Each row is a point on a landscape with many peaks, with its height.
From any point a climber steps to the highest of the 2 points nearest to it. It stops when none of these is higher. Distance is the straight distance between rows; heights are no part of it.
z485: -6 -13 1 -16 53 20 10 28 25 -28 7 15 14 27 22 -61 2 31 13 -1 3 -14 -17 -14 -47 -11 -21 -6 -4  height 5.05
z221: -26 2 3 9 19 27 -4 24 3 -22 20 38 47 8 -37 -45 -22 -23 32 -16 21 -7 1 34 -2 -2 -2 41 21  height 2.42
z540: 4 24 26 28 1 -28 35 -8 -40 16 -45 -11 -3 24 -3 22 5 -32 -30 25 -12 12 -11 -7 25 -5 4 -5 -14  height 6.86
z180: 18 -3 -15 18 -1 8 -11 -5 52 22 -16 -33 -27 -3 22 4 3 11 16 16 -8 24 15 6 15 -9 3 -6 3  height 1.90
z824: 25 1 -13 11 -5 -5 31 5 48 19 -33 -44 -35 -3 24 18 14 12 -9 10 -28 38 10 -17 27 -17 0 -27 -5  height 0.85
z456: -6 18 21 9 -13 -14 -5 2 -68 3 12 17 14 -8 -8 37 -5 -23 -20 -8 0 -24 -33 14 9 25 -5 -4 -14  height 2.41
z535: -4 -18 -1 9 3 17 -14 3 25 -6 3 31 31 -25 -10 -19 -6 -9 35 -36 26 2 13 30 10 1 4 -1 12  height 2.79
z150: -28 14 -8 38 38 19 1 12 52 4 -4 -5 1 37 8 -39 -7 6 32 46 11 10 -18 18 12 4 -9 14 -7  height 3.92
z987: 3 20 10 -13 -15 -29 3 -1 -68 -4 11 -14 -29 -1 -2 40 -4 -21 -40 15 -8 -12 -25 -13 -6 6 -9 22 -4  height 2.19
z131: -4 8 21 2 16 -17 14 38 -38 12 -25 26 26 34 2 10 4 -8 -1 -7 -2 -8 -28 13 8 11 -12 -20 -22  height 4.56
z605: 4 -10 -15 -20 -17 3 -8 -49 -2 6 -5 -5 2 -44 -6 29 3 24 -24 -25 -2 -4 31 -31 21 -1 44 -25 13  height 2.09
z46: -18 -3 -5 11 40 18 1 30 13 -33 24 33 29 17 -32 -56 -17 -21 34 13 12 -10 5 12 3 0 1 31 28  height 2.51
z944: 0 4 -3 -7 -28 1 -34 -59 -10 0 24 2 -9 -45 -2 9 -11 -10 13 -7 7 -10 27 -2 7 1 38 14 38  height 4.29
z75: 19 -25 -30 -45 -1 17 8 3 38 -18 10 -15 -11 -11 7 -8 27 45 -23 -37 3 4 37 -26 -15 -3 2 -9 -3  height 6.84
z508: 5 6 -2 -3 -12 -3 6 46 -31 15 -5 4 -17 -18 27 29 -6 9 -1 -28 17 0 -57 31 0 30 -33 5 -15  height 4.12
z976: 0 -28 -1 -30 -18 6 12 1 -17 -21 16 4 1 -9 -17 -6 6 21 -17 -40 -9 -12 19 -21 -33 -10 -2 -2 4  height 5.29
z278: -10 10 -9 26 45 2 -24 -22 -1 -17 -23 -9 5 27 -30 -28 8 -6 -4 40 2 -3 24 -7 29 -10 10 6 22  height 2.95
z568: -5 -12 13 -5 -4 -7 -3 8 -26 0 1 28 22 5 -19 2 -4 -8 -4 -27 -4 -18 -4 5 -12 3 -8 -15 -14  height 2.70
z727: 11 21 20 27 -13 -16 5 -45 -20 31 -20 -13 -6 8 -8 37 -5 -37 -22 38 -18 13 -1 0 19 -8 17 -6 -9  height 6.26
z134: 8 1 -1 25 -2 -10 6 11 23 28 -24 -10 -1 16 16 11 2 -1 6 24 -6 24 -5 12 20 -3 -5 -14 -13  height 3.31
z537: -16 -20 8 -24 -3 11 0 7 -10 -28 29 13 11 -5 -24 -42 -13 -3 8 -30 12 -12 8 0 -44 -16 -16 21 15  height 3.30
z888: 25 11 5 18 -12 -19 28 -12 -12 23 -32 -34 -29 -13 4 48 7 -13 -24 9 -25 25 -2 -9 42 -11 15 -20 2  height 1.66
z937: 4 -16 -15 -29 -18 8 -22 -33 20 -14 10 -4 -14 -41 -9 8 7 17 3 -26 8 2 42 -14 0 0 22 2 25  height 4.16
z412: 6 -19 -11 -28 -1 6 7 -8 3 -3 -13 -2 3 -16 -5 17 24 29 -27 -28 0 -7 35 -25 7 -2 18 -27 -3  height 2.32
z716: -13 13 14 -4 21 -8 -28 -23 -28 0 -1 4 15 19 -20 -23 1 -15 -10 29 19 -11 9 -5 -12 -6 3 20 5  height 3.17
z238: 4 2 3 31 -27 -4 -16 -32 -18 25 3 16 22 -28 2 40 -6 -15 9 -11 -12 -11 6 21 29 15 31 -32 -7  height 5.00
z81: 6 -26 -4 -35 -9 4 26 31 -20 -24 19 4 -5 12 -8 -8 3 27 -13 -45 -16 -12 1 -16 -39 -9 -19 -11 -3  height 5.70
z732: -5 24 9 33 9 11 -7 -24 17 31 -16 -7 2 27 -4 -5 -6 -26 3 46 6 25 -3 25 8 2 2 13 2  height 4.34
z902: -10 -6 10 16 11 0 -17 -36 -14 13 -40 14 27 -12 -12 -5 6 0 -9 -4 15 -15 14 -6 23 -8 23 -30 -9  height 2.90
z138: 2 6 5 8 -8 -15 4 20 10 14 -1 -3 -3 22 13 7 -3 -5 11 24 -12 5 -20 4 -4 2 -16 2 -19  height 3.46
z53: 18 -12 -26 -31 23 27 10 8 42 -16 -8 -7 0 -1 16 -25 34 45 -18 -20 10 1 29 -32 -11 -7 -10 -16 -10  height 6.14
z497: 1 -7 -6 -6 -28 -14 -15 -8 11 2 21 0 -4 -20 2 11 -8 -7 16 -9 -7 1 13 7 -8 9 3 0 5  height 4.15
z160: 5 15 20 19 3 -14 24 17 -53 14 -36 -7 -9 -17 21 39 4 -10 -30 -9 8 3 -27 11 35 15 -10 -11 -16  height 6.17
z439: 0 -9 -20 -30 -32 -6 -19 -7 24 -18 47 -8 -28 -31 0 -10 -11 2 27 -6 9 2 10 0 -28 -3 -6 35 25  height 5.44
z897: 15 -9 -20 -39 -21 1 -6 -50 6 6 -1 -33 -18 -33 -2 32 9 25 -27 -15 -9 4 36 -36 7 0 31 -6 17  height 1.98
z636: 19 1 -22 -30 -7 5 -14 -36 29 -5 -4 -42 -30 -23 6 13 5 29 -18 3 -7 18 33 -31 2 -10 17 10 27  height 1.83
z748: -11 -3 6 -29 24 7 16 33 21 -21 15 12 0 32 25 -42 -4 22 17 0 -9 -11 -27 -22 -51 -10 -24 -7 -15  height 5.16
z152: 11 -17 -13 21 -21 -1 -5 33 35 14 13 18 7 -11 13 21 -3 -3 37 -25 -7 5 -4 35 25 17 -6 -14 -8  height 2.39
z212: -22 9 -14 14 58 13 -3 13 22 -36 4 -6 -1 40 -11 -46 -8 5 13 54 -2 -12 0 -15 3 -10 -3 22 12  height 2.74
z67: -1 11 -15 1 39 15 -6 -1 30 -29 -6 -33 -24 20 9 -40 12 21 -7 36 3 2 11 -36 -7 -27 -9 12 15  height 0.24
z105: -8 -3 2 7 38 10 -14 -32 -4 2 -48 -3 15 0 -12 -12 21 16 -20 3 20 -6 32 -14 18 -15 23 -18 2  height 2.99
z348: -12 -10 -6 12 43 21 -5 32 33 -14 -6 23 22 12 0 -52 1 18 31 -7 16 1 -8 19 -6 -2 -3 -3 2  height 3.58
z401: 4 -17 -20 -30 -42 -15 -4 12 5 -18 53 -8 -28 -20 -2 6 -10 -3 18 -17 -13 1 2 2 -33 1 -13 22 10  height 6.08
z869: -5 -3 -4 9 -19 -1 8 57 22 8 38 27 22 14 5 10 -17 -5 38 -17 -8 5 -35 34 -3 27 -18 10 -10  height 2.75
z247: -1 10 8 1 -13 -16 1 27 -20 8 10 5 0 16 9 25 -1 -13 -5 11 -13 -4 -36 10 -10 18 -20 6 -17  height 3.69
z516: 16 -6 -14 -6 -32 -9 -17 -28 13 7 13 -7 -21 -37 2 32 -6 2 12 -11 -13 0 15 7 12 6 18 -2 15  height 4.48
z63: -19 19 10 11 26 8 -12 -1 4 9 -2 10 18 35 -12 -32 -8 -9 15 40 21 7 -12 15 -8 6 -3 29 0  height 3.52
z779: 11 9 -2 -17 -22 -28 0 -15 -13 6 13 -23 -31 0 -1 25 -4 -13 -10 25 -17 7 1 -20 -11 -4 -2 19 -3  height 5.61
z345: 1 -24 -6 16 7 15 -23 -13 30 -1 -13 20 27 -31 -3 -3 2 5 24 -35 24 -2 27 22 29 1 17 -21 9  height 2.69
z392: -15 9 14 17 -6 14 -17 2 16 14 13 42 43 13 -19 -10 -15 -22 27 2 21 -1 -13 41 -2 23 11 24 0  height 3.07
z876: 5 0 13 -1 21 -7 36 52 -28 7 -42 1 -4 2 35 12 23 20 -23 -29 0 -4 -33 -1 21 15 -12 -18 -14  height 4.22
z106: -4 -8 14 6 3 -5 -11 -10 -29 8 -17 28 30 -5 -17 2 3 -7 -4 -22 2 -11 6 2 8 -2 12 -31 -17  height 2.80
z57: 1 7 9 -5 -7 -5 12 45 -40 5 11 18 0 5 5 18 -9 -3 2 -19 -1 -10 -49 29 -4 33 -27 6 -14  height 3.91
z839: -12 -18 13 7 -21 5 -1 -4 -56 -6 17 36 28 -14 -23 11 -13 -9 -4 -44 -2 -23 2 10 -1 2 3 -23 -12  height 2.59
z618: 18 -3 -8 -19 13 -3 45 58 2 -14 -21 -11 -16 19 34 7 32 38 -28 -22 -16 -1 -10 -24 2 1 -13 -20 -17  height 3.80
z930: -16 0 -11 28 40 23 -7 18 41 4 -20 7 17 21 2 -40 -4 13 37 20 17 7 -3 23 18 0 -3 0 0  height 3.73
z230: 4 26 12 4 -16 -13 -15 -59 -23 20 -6 -23 -11 0 -9 22 -11 -27 -14 40 -14 7 12 -6 2 -11 16 10 10  height 6.71
z277: -7 -2 9 27 14 -9 7 -5 9 29 -51 5 12 17 6 1 11 -4 -3 6 5 13 2 12 23 -9 2 -30 -23  height 3.49
z706: -14 -6 6 -16 26 6 -16 -7 -15 -20 0 2 5 4 -23 -43 1 0 -6 -5 20 -12 15 -16 -25 -13 -12 14 12  height 4.45
z204: 1 -5 -20 -4 -14 1 5 29 63 -9 36 -10 -25 1 42 1 -19 16 31 15 -15 10 -16 -4 -19 -3 -23 6 -19  height 1.30
z657: -1 -30 -2 -4 -36 6 -2 -14 -9 -16 21 20 15 -32 -14 11 -12 -13 13 -48 -3 -7 14 10 -4 -6 13 -6 2  height 2.35
z244: -5 -5 -7 -5 -10 1 20 66 13 -5 34 15 -3 21 21 0 -15 9 32 -18 -17 -3 -45 12 -16 18 -27 -1 -13  height 3.01
z363: 5 -3 -10 15 -22 -4 -5 13 -25 7 7 11 -5 -34 6 48 -4 2 -5 -30 -3 -9 -17 22 34 27 6 -24 -9  height 4.55
z17: 0 -4 3 -22 -32 -3 -18 -54 -19 -8 30 -1 -11 -39 -15 12 -9 -5 -6 -19 -3 -8 25 -16 -6 -1 31 2 18  height 4.06
z736: 6 5 7 30 -5 5 -24 -33 -5 23 -14 11 17 -24 1 18 -9 -14 12 5 7 -2 20 16 30 4 25 -16 -2  height 5.24
z148: -1 -14 -18 -8 -16 4 4 42 47 -12 45 6 -7 -1 23 -14 -11 8 44 -13 -7 9 -18 7 -33 3 -20 9 -9  height 1.10
z26: -10 7 -11 17 58 3 -13 -6 1 -23 -17 -15 0 40 -20 -47 2 1 -7 50 7 -16 11 -14 11 -17 0 18 16  height 2.85
z305: 15 7 -10 14 -7 -8 31 10 51 18 -9 -43 -45 7 36 3 4 1 -1 34 -23 37 -7 -17 10 -19 -8 -9 -11  height 0.97
z574: -6 -11 -2 -11 62 26 13 19 14 -28 -14 8 16 23 4 -64 18 27 -9 -3 18 -17 2 -13 -24 -12 -4 -8 4  height 5.38
z769: -6 5 7 5 -24 -6 -27 -54 -43 10 17 11 22 -30 -13 10 -12 -17 -8 -5 3 -23 16 -14 7 -3 31 -15 8  height 5.93
z833: 5 13 -2 -2 -1 2 -34 -58 -6 -1 6 -19 -18 -26 -3 5 -4 0 2 13 0 0 28 -6 12 2 28 18 38  height 4.53
z856: -3 18 8 31 11 11 -24 -44 0 10 -21 -4 8 7 -9 3 -6 -25 4 34 12 9 11 21 16 4 15 5 12  height 4.54
z778: 10 13 -8 23 -7 12 -9 -16 43 23 -5 -27 -27 6 13 3 -2 -9 18 39 -12 36 -1 11 10 -6 -2 7 10  height 1.77
z805: -4 -5 1 17 4 12 -20 9 29 0 10 29 29 -1 -12 -26 -6 -12 39 -6 23 5 0 30 5 15 -3 18 6  height 2.93
z114: -5 -3 7 -13 -29 2 -23 -46 -31 -10 34 17 5 -35 -29 -1 -16 -23 4 -17 7 -19 24 -1 -20 1 21 13 16  height 3.84
z194: -2 -8 -26 -20 -9 8 -18 -8 26 -37 41 -13 -29 -23 -1 -24 -6 -2 21 2 6 0 28 -10 -10 0 -2 41 44  height 4.98
z429: 4 7 2 28 5 13 -35 -49 14 20 -17 -3 3 -24 5 9 -9 -11 26 6 4 7 21 18 33 1 29 -6 24  height 5.01
z189: 2 -10 -2 -29 -15 1 -2 -31 -24 -7 -12 5 11 -25 -17 21 13 16 -34 -28 -3 -15 26 -37 3 -6 25 -19 -2  height 2.20
z584: -3 14 19 -17 -16 -20 5 6 -71 -6 20 10 -6 0 -13 29 -10 -18 -22 -8 -4 -17 -34 4 -14 22 -16 17 -9  height 2.31
z889: -5 -16 -19 -14 -6 15 -13 -4 15 -40 28 6 -9 -29 -22 -26 -1 -10 19 -20 10 -13 36 6 4 -10 7 29 50  height 4.65
z772: 1 32 28 27 -7 -23 25 -10 -28 23 -24 -9 9 38 -1 18 -4 -39 -25 45 -15 16 -21 2 5 2 -3 9 -14  height 7.30
z21: 5 19 12 23 -1 -9 31 -16 16 20 -47 -31 -24 18 6 -2 20 -18 -18 40 -10 37 0 -15 11 -28 2 -12 -4  height 1.47
z607: 20 1 -8 -1 -26 -11 -12 -42 12 21 9 -26 -28 -26 5 42 -8 -3 2 9 -23 14 19 -2 5 -10 18 5 19  height 4.80
z731: 6 19 3 5 -22 -15 -7 -18 2 18 17 -18 -18 15 10 16 -10 -23 -2 47 -15 14 -5 4 -11 5 -8 18 -1  height 6.18
z2: 7 -7 -21 8 4 -1 2 16 61 1 11 -27 -28 4 35 -7 -5 16 23 21 -10 17 -5 3 -8 -10 -15 -1 -7  height 1.48
z603: 2 -17 -24 -24 -5 20 -20 -19 12 -37 22 -6 -14 -37 -14 -12 7 13 3 -29 11 -5 41 -10 9 -10 20 18 49  height 4.42
z71: -12 -21 1 0 -39 5 -2 -5 -50 -18 34 23 13 -32 -16 22 -20 -7 4 -54 -7 -21 3 14 -1 7 8 -12 0  height 2.49
z859: 1 19 21 23 1 -15 10 -30 -18 26 -45 -8 3 13 -4 20 6 -25 -21 22 -3 9 1 -8 26 -11 11 -23 -10  height 6.47
z862: 8 3 -5 5 -11 -1 2 27 -38 11 -5 9 -16 -37 12 43 0 8 1 -40 14 -1 -38 30 16 32 -20 -10 -15  height 4.33
z543: 19 16 7 17 -11 -17 32 -20 8 25 -39 -38 -27 3 -1 26 4 -20 -25 27 -30 36 2 -16 25 -19 8 -10 5  height 1.57
z600: 3 11 8 9 -5 -13 11 -6 14 17 -23 -34 -23 23 11 -3 6 -9 -9 44 -12 22 -6 -11 0 -20 -6 1 -9  height 1.37
z292: -19 -5 5 -18 -15 2 -15 -10 -11 -22 32 13 12 -15 -25 -23 -11 -20 12 -8 12 -4 14 6 -27 -5 -12 32 20  height 3.47
z158: -8 -3 13 -15 5 -14 0 12 -11 6 9 17 18 27 -9 -17 -4 -9 8 11 -1 -9 -16 -6 -30 1 -15 6 -13  height 3.48
z263: 1 -27 -25 -36 -36 -2 8 7 16 -24 37 -3 -25 -26 -9 5 5 11 0 -36 -5 -1 21 -11 -30 -9 -4 6 12  height 6.96
z496: 14 -8 -14 -20 51 31 14 11 29 -14 -20 -8 9 17 10 -42 34 42 -23 -13 12 -10 17 -23 -18 -17 -4 -13 -5  height 5.69
z112: -12 15 27 -6 6 -17 -13 -10 -29 11 6 17 23 29 -14 -15 -8 -24 -5 30 5 -12 -13 0 -27 2 -10 13 -12  height 3.32
z587: -6 6 -1 -12 -26 -15 -1 32 -13 -7 54 9 -3 15 0 11 -17 -21 13 7 -16 -5 -31 6 -33 25 -21 28 -10  height 4.93
z714: -13 2 11 -11 -35 7 -17 -32 -26 -23 37 21 6 -32 -27 -12 -24 -35 15 -20 22 -12 17 14 -20 -3 4 35 26  height 3.67
z407: 16 2 7 -12 3 -16 35 20 -9 0 -43 -12 -3 10 8 14 30 23 -42 -12 -12 -3 3 -31 17 -8 3 -18 -18  height 0.60
z20: 5 -33 3 -12 3 14 4 14 1 -8 -12 17 25 -5 -13 -17 11 17 -1 -44 4 -7 15 4 -19 -6 -2 -18 -3  height 3.29
z996: -9 20 17 28 -5 9 -30 -17 13 18 15 22 31 16 -13 4 -5 -29 17 36 20 5 -10 35 -11 23 13 33 6  height 3.22
z679: -7 -18 0 -28 -15 -1 -16 -22 -15 -16 16 0 -2 -30 -20 -7 1 12 -18 -28 11 -8 27 -22 -29 -11 7 9 17  height 4.94
z959: -12 15 -8 -1 29 2 -15 2 14 -14 7 -25 -17 24 2 -37 1 6 4 37 8 -3 0 -21 -8 -18 -9 23 12  height 0.17
z11: -23 8 -6 9 46 14 -3 22 19 -30 28 14 14 31 -22 -61 -11 -8 25 33 2 -15 -9 -1 -3 2 -1 35 19  height 2.61
z177: -2 -1 7 13 -28 3 -27 -40 -16 6 15 27 23 -31 -8 14 -14 -25 12 -16 7 -11 13 10 7 6 25 -5 3  height 5.59
z844: -6 -20 10 -19 31 21 3 4 -13 -19 -15 22 31 3 -26 -37 12 20 -11 -35 16 -14 19 -3 -28 -16 -1 -14 4  height 3.18
z621: -14 2 14 21 27 -5 7 7 5 33 -53 20 34 36 3 -16 6 1 5 9 15 2 -9 16 16 -2 -5 -20 -25  height 3.61
z197: -11 30 9 26 16 14 -25 -14 13 5 12 7 14 28 -18 -20 -10 -26 15 52 20 6 0 26 4 17 4 37 19  height 3.38
z570: -6 3 15 25 -15 -7 -9 -6 -19 18 -2 31 36 8 -12 24 -8 -25 7 4 1 -9 -13 30 11 19 6 -8 -23  height 4.99
z74: -28 11 23 3 44 11 8 21 -1 8 -10 27 29 47 -3 -52 -6 8 21 19 9 -7 -27 9 -26 2 -10 -2 -13  height 3.90
z699: -9 -7 9 -25 -3 -6 -19 -16 -27 -4 1 9 -1 -6 -20 -15 7 1 -17 -1 8 -9 19 -22 -23 -9 2 8 2  height 4.68
z467: 18 -20 -24 13 -17 -4 -2 18 41 13 -13 1 -10 -20 19 31 9 17 23 -20 -11 11 9 29 23 5 0 -28 -1  height 2.21
z318: 11 -30 -28 -44 -22 17 22 17 15 -32 27 -12 -17 -13 -9 -1 20 38 -19 -47 -5 0 21 -20 -37 -5 -1 -4 0  height 6.11
z661: -25 -1 16 -18 45 10 5 19 -12 -17 -1 19 25 36 -11 -61 -5 3 10 15 17 -15 -17 -3 -39 -13 -15 3 0  height 4.05
z444: 19 -2 -8 9 -7 -10 28 21 18 12 -33 -32 -27 3 27 23 16 17 -21 -3 -18 18 0 -15 26 -3 -3 -21 -10  height 0.74
z612: -5 20 11 -4 -1 -18 13 8 19 8 6 -23 -18 35 16 -15 -1 -4 -4 47 -11 6 -18 -24 -17 -17 -25 12 -20  height 1.24
z707: 10 -3 -5 20 -18 -12 -3 -18 -25 16 2 0 2 -35 6 45 -6 1 -3 -18 -13 -8 4 9 34 16 25 -22 -2  height 4.78
z320: -3 5 15 26 -23 5 -23 -28 -8 15 14 39 45 -10 -12 21 -19 -32 19 -9 9 -7 -3 33 13 19 19 -6 -7  height 5.25
z265: 10 23 11 -16 -16 -28 14 -14 -61 -3 4 -24 -32 -23 0 48 2 -6 -43 2 -4 -12 -14 -21 19 7 8 9 0  height 2.08
z867: -18 -6 7 -27 31 17 2 15 -10 -28 17 6 9 16 -13 -60 -2 6 2 -1 14 -9 -5 -20 -49 -15 -17 16 7  height 4.24
z783: -20 21 15 20 39 4 -19 -29 -9 -2 -20 1 15 30 -24 -30 4 -17 -7 50 16 -5 4 9 12 -7 5 17 7  height 3.05
z51: 0 -20 -7 -25 -1 6 22 38 4 -12 3 5 1 16 10 -16 8 22 -3 -30 -13 -10 -6 -9 -31 -5 -22 -21 -11  height 6.19
z792: -5 10 16 5 21 -5 29 53 -40 11 -36 15 6 21 20 14 8 8 -7 -18 -3 -2 -45 14 19 19 -22 -24 -23  height 4.39
z385: -16 12 21 9 24 -5 9 16 0 23 -25 21 30 50 5 -30 0 4 10 15 4 -4 -20 8 -11 -4 -7 -15 -24  height 3.74
z682: 4 12 -14 22 -1 8 0 2 66 13 6 -28 -26 16 29 -5 -12 -1 26 46 -13 33 -12 10 5 -4 -10 8 -6  height 1.64
z804: 19 -14 -22 5 -9 0 0 0 44 17 -17 -21 -20 -14 21 23 18 20 4 -10 -11 20 23 0 20 -6 7 -19 -1  height 2.04
z462: -12 7 7 -1 20 3 -12 16 7 2 15 14 14 25 -3 -40 -7 -4 18 22 16 -4 -17 3 -25 3 -13 18 -5  height 3.68
z899: 2 -21 -8 -6 -21 -2 -4 -3 -10 2 12 11 5 -32 -12 23 -4 0 3 -41 -7 -15 14 2 13 5 14 -20 -2  height 2.24
z843: 18 8 -10 -14 -31 -23 0 -31 -15 7 16 -27 -42 -20 -1 49 -14 -7 -16 19 -29 0 2 -14 6 0 14 8 11  height 5.17
z874: -3 -20 -9 -19 -21 -4 5 33 14 -12 45 14 -4 6 2 -19 -15 4 27 -19 -8 -1 -15 6 -37 5 -21 16 -5  height 0.95
z502: 9 -29 -17 -20 -6 17 -3 -4 30 -9 -1 3 5 -28 -5 1 19 31 -6 -43 6 -3 34 -3 -2 -1 12 -24 8  height 2.45
z557: -5 15 24 25 3 -14 9 16 -41 19 -4 25 22 26 -4 29 -6 -22 -7 6 2 -9 -38 30 12 24 -9 -5 -20  height 4.76
z470: -3 1 -13 -8 -1 -12 21 60 13 -9 24 -2 -21 18 36 6 -4 17 15 -6 -26 0 -37 -3 -14 12 -31 -5 -19  height 3.26
z286: 0 1 0 6 -10 -4 -25 -16 12 18 13 2 2 -4 -1 11 -6 -13 17 16 0 5 1 16 -2 8 0 10 -1  height 3.89
z266: 3 -34 -8 -1 -14 18 -10 -14 20 -8 -1 19 15 -44 -8 5 4 9 16 -48 14 -2 40 14 11 -4 18 -14 10  height 2.58
z667: 13 3 -13 -27 21 11 21 -11 31 -7 -29 -37 -9 12 14 -15 40 37 -41 10 10 15 25 -40 -2 -22 3 0 -9  height 0.43
z342: -6 14 -4 19 19 14 -21 -3 30 -9 17 -13 -11 17 3 -26 -6 -5 18 45 10 9 1 6 4 -1 -11 28 16  height 0.10
z528: 13 4 6 -17 16 -3 51 54 -25 -10 -42 -14 -19 5 32 14 31 36 -39 -30 -4 -2 -22 -17 13 11 -14 -13 -11  height 4.03
z56: 6 24 27 30 -2 -21 23 9 -50 14 -28 -4 1 10 1 38 -2 -24 -27 13 -4 4 -30 9 31 15 -10 -3 -11  height 6.48
z12: -20 -14 11 -18 6 27 10 15 -17 -40 27 16 36 5 -29 -59 -36 -6 13 -34 19 -10 5 7 -46 -28 -24 39 24  height 3.15
z405: 3 -10 -18 -15 -41 -15 -2 14 -2 -10 54 10 -15 -3 1 16 -14 -15 21 4 -12 -1 -8 14 -26 16 -14 29 -2  height 5.46
z809: 6 -4 -12 -9 13 -4 34 61 15 -12 -4 -13 -20 16 43 3 20 33 -4 -8 -20 -2 -33 -15 -5 2 -24 -12 -17  height 3.54
z301: 0 -22 -4 0 24 12 -5 22 20 -5 -14 22 22 5 -2 -36 10 17 13 -21 17 -3 7 8 -9 -10 -8 -18 -1  height 3.44
z873: 26 8 -3 13 -10 -11 21 4 -19 18 -27 -27 -28 -26 14 64 0 0 -26 -11 -9 18 -10 1 47 11 6 -18 -1  height 1.76
z54: -8 1 9 14 -19 -2 -5 7 -66 3 18 29 22 -23 -15 32 -14 -19 -2 -32 -1 -18 -20 15 12 23 4 -16 -10  height 2.50
z674: -5 -6 1 -13 10 -6 16 38 14 -1 2 7 3 32 19 -27 9 15 8 4 -5 -7 -19 -12 -27 -8 -23 -14 -18  height 5.65
z171: 20 25 3 1 -14 -18 24 -10 -47 13 -11 -31 -41 -37 17 53 -10 -2 -34 -5 9 0 -31 -1 23 11 3 7 0  height 1.96
z656: 3 11 6 14 5 -2 -26 -52 6 17 -14 -15 -9 -14 -2 15 -7 -4 2 21 1 8 17 1 20 -7 24 3 17  height 4.77
z10: 6 13 1 -1 -5 -14 27 19 34 -1 2 -31 -39 22 32 -4 -1 0 4 39 -26 21 -17 -26 -11 -18 -23 4 -22  height 1.11
z188: 16 -3 -6 -29 8 1 30 -3 11 -7 -45 -24 2 7 7 7 38 32 -49 -6 -7 8 29 -44 13 -15 15 -18 -15  height 0.52
z369: 10 8 -17 -25 19 12 6 0 31 -20 -6 -41 -23 9 20 -29 21 29 -21 18 6 4 16 -46 -21 -22 -6 11 1  height 0.33
z58: 7 5 4 9 -1 -20 30 23 -17 8 -32 -15 -11 9 14 24 15 6 -29 -1 -11 4 -2 -12 30 -4 0 -19 -15  height 0.66
z921: -12 24 -4 42 19 19 -6 -5 44 22 -13 -17 -1 30 1 -20 -4 -11 16 52 8 24 -16 25 19 6 -9 11 2  height 4.13
z816: 9 -21 -9 -6 -9 -2 7 18 -2 -1 -11 0 -6 -20 8 30 11 12 -13 -30 -9 -7 6 -2 13 8 -2 -24 -11  height 2.11
z853: 14 13 4 9 -9 -11 9 -7 -41 10 -18 -13 -24 -46 13 59 -3 3 -31 -16 4 -4 -24 -2 44 15 11 -15 -6  height 1.86
z599: -3 21 23 11 -11 -12 -3 -13 -10 20 1 -4 3 37 0 11 -10 -29 -10 48 -8 6 -12 6 -11 4 -7 18 -11  height 6.72
z50: 1 -18 5 -2 34 16 -14 -14 -9 -16 -29 9 18 -1 -20 -29 20 17 -21 -17 22 -11 23 -14 0 -13 9 -16 3  height 3.08
z898: 1 -15 -9 7 -18 2 -5 39 18 3 27 29 22 -3 -2 21 -10 -7 40 -34 -2 8 -14 37 3 23 -7 -6 -7  height 2.56
z744: 5 19 15 3 -10 -9 -27 -58 -35 16 3 -4 1 -13 -13 10 -11 -22 -19 27 4 -9 11 -16 7 -4 26 -5 3  height 6.30

Call two points neighbours if one is among the 2 nearest of the other. Go from one point of each pair to the other, from neighbour to neighbour, staying as high as possible. Name the lowest point that can't be avoided.
z230 and z401: z853
z772 and z230: z727
z263 and z51: z485
z75 and z263: z318
z51 and z736: z247

For each start below, name every point that the climber comes to, in order.
z46: z11 > z212 > z26 > z278 > z783 > z716 > z112 > z158 > z462
z568: z106 > z902 > z105 > z50 > z844 > z20 > z301 > z348 > z930 > z150 > z921 > z732 > z856 > z656 > z429 > z736
z148: z204 > z2 > z682 > z778 > z180 > z804 > z467 > z152 > z898 > z869 > z244 > z470 > z809 > z618 > z528 > z876 > z792 > z131 > z557 > z570 > z320 > z177 > z769 > z744 > z230
